Points, in no order, along strands that fork, close into loops and pass close to each other.
Points whose rows are less than 49.4 apart are linked; no others are. Some points are linked to none.
q973: [5, 1, -30, -16, 20, -7, -23, -22, -46, -17, -12, 9, 18, 1, 15, 21, 8, 17, -5, -9, -8]
q831: [2, 8, -7, -9, 9, 10, -27, -10, -19, 4, -25, 22, 29, 4, -4, 13, 7, 12, -34, -14, -6]
q696: [20, -5, 1, 20, -11, 2, -10, -14, -30, -12, -15, -9, 18, -13, 6, 24, 28, 13, -30, -6, 3]
q713: [5, 13, 17, -11, -17, 17, 7, 15, 9, 11, 1, 11, 17, -14, 6, 8, 5, 16, -14, -3, 1]
q887: [0, 3, 12, 17, -19, 10, 13, 20, -23, 17, -23, -8, -1, 13, -13, -1, 8, -8, -5, 14, 30]
q13: [5, 11, -4, -10, -3, 18, -10, -2, -17, -2, -13, 14, 22, -7, 9, 18, 16, 25, -27, -15, -6]
q363: [-2, 4, 23, 2, -40, 1, 5, 34, -4, 6, -5, -17, -16, 2, -12, -9, 12, -3, 20, 22, 23]
q47: [-6, 15, -5, -5, -36, -19, -4, 13, 6, -14, -9, -17, -16, -3, -44, -6, -11, -9, 42, 44, 8]
q680: [-21, 22, -18, -30, 21, 0, -19, 2, -19, 9, -7, 24, 13, 11, 7, 2, -13, -1, 7, -22, 7]
q333: [-14, -1, -10, -16, 38, 15, 1, -1, 2, 8, 14, -3, -1, 18, 19, -21, -13, -16, 19, -11, 6]
q869: [8, 2, -19, -5, 18, 9, -4, -17, -33, -17, 6, 0, 12, -7, 23, 19, 18, 21, 2, -18, -7]
q705: [-12, 6, -15, -6, 33, 6, 5, -1, -20, 15, 4, 3, -1, 19, 7, -6, -4, -16, 27, -15, 23]
q950: [-12, -47, 2, 10, 9, 3, 7, 4, 7, 2, 12, -22, -30, 22, 7, -25, 11, -13, 15, 21, 4]
q114: [2, 13, -16, -11, 22, 14, 7, -3, -12, -6, 3, 11, 1, 2, 5, 4, -10, 11, -3, -40, -3]
q156: [15, -8, 3, 15, 0, 3, 19, -6, 11, -16, 26, -9, -10, -17, 13, 11, 10, 17, 8, -2, -28]
q238: [-12, -7, -5, 9, 15, 13, 10, 8, -21, 18, 1, -6, -10, 22, -3, -3, 13, -3, 31, 1, 25]
q664: [-19, -32, 15, 8, -12, -19, 8, -6, 30, -8, 10, -3, -30, 7, 16, -26, -12, -23, -19, 21, 4]
q179: [-10, -42, 7, 4, -28, -13, -5, 12, 10, -3, 6, -18, -33, 6, -10, -11, 21, -7, 28, 28, -1]
q153: [-15, -32, -6, -8, -34, -38, -9, -9, 21, -18, -2, -8, -32, -3, -20, -23, -16, -16, 13, 40, 8]
q960: [-6, 8, -10, -19, 36, 20, 2, -6, 4, 6, 8, 12, 15, 8, 22, -9, -10, 0, 6, -10, -15]
q262: [2, 8, -22, -3, 38, -3, -2, -26, -16, 13, -17, 23, 19, 12, -1, 4, -15, -10, -9, -24, -4]
q478: [4, 11, 7, 21, 19, 5, 25, -12, 7, 22, 4, 16, 9, 2, 1, 6, -4, -6, 3, 1, -2]
q955: [-17, -41, 4, 1, -27, -30, 3, -3, 17, -12, 0, -8, -40, 6, -3, -24, -10, -16, -3, 37, 7]
q42: [-2, -2, 11, 12, -24, 10, 13, 29, -24, 6, -18, -20, -14, 18, -15, 2, 26, 2, 15, 15, 18]
q744: [-2, 18, 9, -8, -22, -35, -4, -3, 42, -15, 20, 0, 1, -16, -31, -5, -15, 5, 23, 18, -11]
q961: [-2, 12, -5, 10, 31, 4, 11, -21, -6, 18, -6, 23, 19, 7, 7, 7, 0, -7, -2, -16, -2]
q686: [-1, 38, 19, 15, -38, -26, 10, 19, 5, -7, -18, -5, -2, -5, -34, -2, -14, -11, -2, 20, 10]
q589: [1, 20, 14, 23, -17, 7, 14, 14, 12, 2, 5, 5, -25, -7, -14, 4, -8, 1, 4, -7, 4]
q416: [6, 22, 26, -2, -30, 4, 15, 26, 11, 10, -4, 1, 9, -10, -5, 1, -3, 5, -11, 4, 14]
q77: [7, 10, -28, -18, 15, 2, -11, -8, -28, -13, -14, 9, 9, 1, 0, 13, -9, 14, -17, -43, -5]
q633: [21, 4, 6, 29, -6, -3, 16, -13, -3, 3, -12, 6, 11, -10, -12, 21, 7, 6, -27, -11, -10]
q227: [-15, 15, -18, -16, 15, -6, -25, -2, -28, 17, -25, 16, 14, 15, -8, 2, -13, -15, -9, -25, 22]
q436: [-12, 17, -3, -6, 6, 13, -14, 7, -25, 19, -22, 12, 13, 15, -6, -2, -2, -7, -12, -15, 31]
q629: [12, 9, 0, 8, 9, 16, 15, -2, -4, -3, 6, 9, 0, -6, 3, 9, 2, 18, -8, -26, -7]
q794: [17, -6, -9, 11, 23, -2, -26, -23, -14, 3, -24, 5, 18, 0, -16, 2, 5, -10, -26, -39, -6]
q223: [-1, -11, 15, 2, -23, -17, 2, 8, 41, -4, 20, 0, -23, -15, -7, -15, -18, -5, 4, 13, -6]
q912: [14, -3, -13, 11, 3, 6, -6, -21, -38, -12, -4, -4, 13, -14, 20, 24, 24, 18, -12, -2, 9]
q921: [13, -22, 12, -7, -8, -25, 14, -7, 37, -18, 28, -18, 10, -17, 14, 1, 6, 9, -4, 16, -30]
q497: [-7, 7, -6, -9, 11, 23, 1, 17, -8, 9, 9, 0, -18, 7, 2, -12, -12, 6, 8, -23, 25]
q109: [19, -2, -3, 6, 8, 2, 24, -16, -4, 2, 5, -1, 25, -13, 19, 26, 17, 17, -8, 14, -18]
q425: [-15, -14, -1, -1, -33, -24, -16, 2, 28, -12, 7, -9, -34, -14, -22, -14, -15, -19, 28, 31, 3]
q610: [1, 11, 17, 26, -6, 9, -6, 9, -10, 10, -31, -1, 5, 6, -16, -7, 0, -15, -35, -12, 23]
q951: [16, -1, 1, 29, 12, 4, -6, -19, -7, 5, -18, 7, 14, -2, -15, 8, 6, -4, -31, -26, -4]
q597: [10, 22, 16, -5, -32, -29, 9, 7, 28, -12, 16, -4, 8, -17, -22, 6, -2, 14, 12, 8, -13]
q665: [20, 10, 8, 1, -26, -25, 20, 3, 9, -16, 16, -14, 13, -21, -9, 22, 7, 24, 4, 13, -16]
q20: [-5, 5, -25, -20, 19, -17, -36, -4, -22, 14, -33, 13, 10, 13, -19, 2, -29, -21, -21, -25, 6]
q604: [-12, -20, 11, 1, 20, 8, -2, -8, 32, -9, 20, -6, -10, 9, 28, -29, -5, -17, -16, -7, -9]
q631: [-14, -34, 1, 1, 16, 11, -1, 7, 10, 1, 19, -16, -34, 16, 14, -30, -4, -12, 8, 4, 16]
q406: [3, 30, 28, 17, -33, -8, 13, 22, 1, 1, -17, -1, 3, -4, -15, -1, -3, -8, -18, 6, 15]
q449: [-13, -19, 8, 15, -18, -2, 1, 12, 9, 5, 10, -12, -37, 1, -11, -6, 10, -11, 35, 24, 6]
q684: [-3, -26, 16, 2, 7, -1, 8, -13, 40, -15, 18, -9, -4, 1, 28, -18, -2, -12, -30, 4, -26]
q883: [2, -15, 12, -2, -17, -35, 5, -6, 45, -21, 26, -8, -8, -17, -3, -8, -11, 2, -1, 14, -28]
q998: [-21, 14, -25, -42, 26, 3, -15, 13, -11, 7, 3, 10, 1, 12, 14, -6, -25, -7, 14, -14, 5]
q802: [14, -8, -37, -19, 14, -17, -36, -22, -48, -22, -24, 2, 10, 1, 3, 20, -6, 10, -16, -15, -11]
q435: [-5, 29, 15, 16, -36, -12, 4, 20, 12, -6, -3, -2, -21, -10, -24, 1, -10, -10, 18, 14, 7]
q33: [24, 9, 6, 22, -22, -19, 20, -7, -2, -9, -3, -8, 12, -17, -14, 31, 10, 16, -17, 4, -14]
q340: [17, -8, -6, 0, 17, 9, 15, -15, -5, -9, 19, -17, 18, -14, 38, 15, 18, 15, 4, 27, -18]
q248: [-9, -8, 11, -16, 9, 18, 4, 8, 22, 23, 14, 10, 13, -4, 21, -11, -5, -3, 3, 14, 4]
q65: [-5, -9, 2, -2, -45, -19, -3, 20, 4, -10, -6, -23, -22, 0, -33, -4, 13, -6, 41, 38, -3]
q303: [4, 7, -22, -20, 35, 16, -2, -15, -13, -8, 2, 9, 23, 7, 24, 8, -1, 16, -1, -2, -30]
q15: [-9, -8, 7, 20, -1, 9, 13, 11, -3, 13, 11, -6, -26, 9, -5, -4, 7, -6, 32, 14, 16]
q987: [16, -8, -23, 0, 33, -8, -17, -35, -21, -2, -22, 13, 23, 6, -6, 10, 0, -3, -16, -29, -13]
q836: [13, -1, -15, -1, 23, 12, 9, -22, -14, 5, -7, 12, 29, -2, 17, 21, 9, 19, -14, 9, -19]
q200: [7, -14, 2, -2, 28, 15, 4, -14, 21, -16, 25, -16, 7, 0, 31, -9, 11, -2, -4, -3, -34]
q717: [-6, -8, 1, 14, -32, -1, 3, 22, -4, -4, -9, -19, -34, 3, -26, 7, 18, -5, 40, 27, -3]
q397: [8, 2, -27, -22, 10, -11, -34, -9, -30, -11, -29, 7, 13, 3, -10, 12, -11, 4, -30, -38, -10]
q297: [1, -8, 20, -10, -5, 0, 12, 6, 37, 15, 22, 3, 13, -12, 13, -9, -6, -3, 3, 16, -6]
q414: [-8, -17, 13, 10, 10, 8, 4, 3, 30, 0, 25, -2, -27, 2, 14, -22, -11, -11, 4, -1, -3]
q834: [-3, 18, -17, -8, 17, 7, 1, 5, -18, 3, -6, 7, -10, 9, -6, 0, -20, -1, -4, -43, 20]
q745: [-9, 5, 2, 10, 0, 13, -2, 10, -32, 19, -25, -3, 5, 21, -10, 0, 10, -9, -2, -2, 38]
q92: [7, -1, -14, -14, 38, 20, -3, -19, -5, -18, 14, -11, 20, 5, 37, 3, 11, 6, 6, 3, -33]
q287: [-4, -12, 24, -4, -28, 7, 0, 23, 17, 13, 13, -8, -17, -5, 2, -16, 2, -4, 13, 13, 21]
q536: [9, -7, 1, 7, 22, 12, 10, -9, 13, -18, 27, -6, -9, -5, 22, -3, 8, 10, 6, -20, -28]
q295: [2, 3, 12, 15, -3, 8, 14, 8, 22, 3, 19, 6, -19, -9, 1, -2, -7, 4, 9, -7, -7]
q75: [-6, 22, 10, 28, -4, 11, 8, 9, -8, 7, -3, 7, -21, 7, -13, -1, -1, -4, 2, -19, 20]
q639: [-12, -3, 4, -13, 7, 22, 2, 11, 0, 28, 5, 9, 10, 8, 14, -8, 1, -2, 15, 16, 22]
q17: [11, -10, 12, -11, -2, -2, 18, -1, 29, 2, 22, -5, 20, -17, 20, 6, 7, 12, -1, 13, -24]
q170: [-15, 14, 0, -12, 4, 23, -7, 12, -13, 24, -7, 18, 13, 8, 5, -2, -1, 3, 1, 1, 25]
q653: [-11, 8, -4, -14, -26, -32, -20, -5, 35, -18, 9, -5, -11, -12, -38, -19, -22, -9, 29, 31, 3]
q632: [-1, 7, 1, 0, 5, 11, -35, -1, -11, 7, -34, 11, 28, 4, -10, -3, 2, -6, -43, -19, 5]
q736: [5, 5, 4, -17, -7, 19, -2, 6, 0, 2, 5, 11, 21, -15, 18, 16, 16, 28, -12, -1, -10]

A fork is a point with three links, a tip a point with one. Leave the first point through the second and follow the links. Name the first fork or tip that comes.
q961, q262 | q664
q436, q170 | q223
q153, q425 | q478
q632, q831 | q589
q589, q435 | q632

A piece is two or more points that can be reached from each other along the links. Count, over all rows, the pieces, the separate loops (a circle has one, a figure eight two, a Y none), the forks (points with three links) and the tips (points with one).
pieces | 5
loops | 0
forks | 7
tips | 17

Name the points in between on the shortest way along the links from the first point to the second, in order.
q227, q921 | q436, q170, q639, q248, q297, q17
q961, q597 | q262, q987, q794, q951, q633, q33, q665
q33, q955 | q665, q597, q744, q653, q425, q153
q604, q416 | q414, q295, q589, q435, q686, q406
q912, q629 | q869, q973, q802, q397, q77, q114
q179, q303 | q449, q15, q238, q705, q333, q960
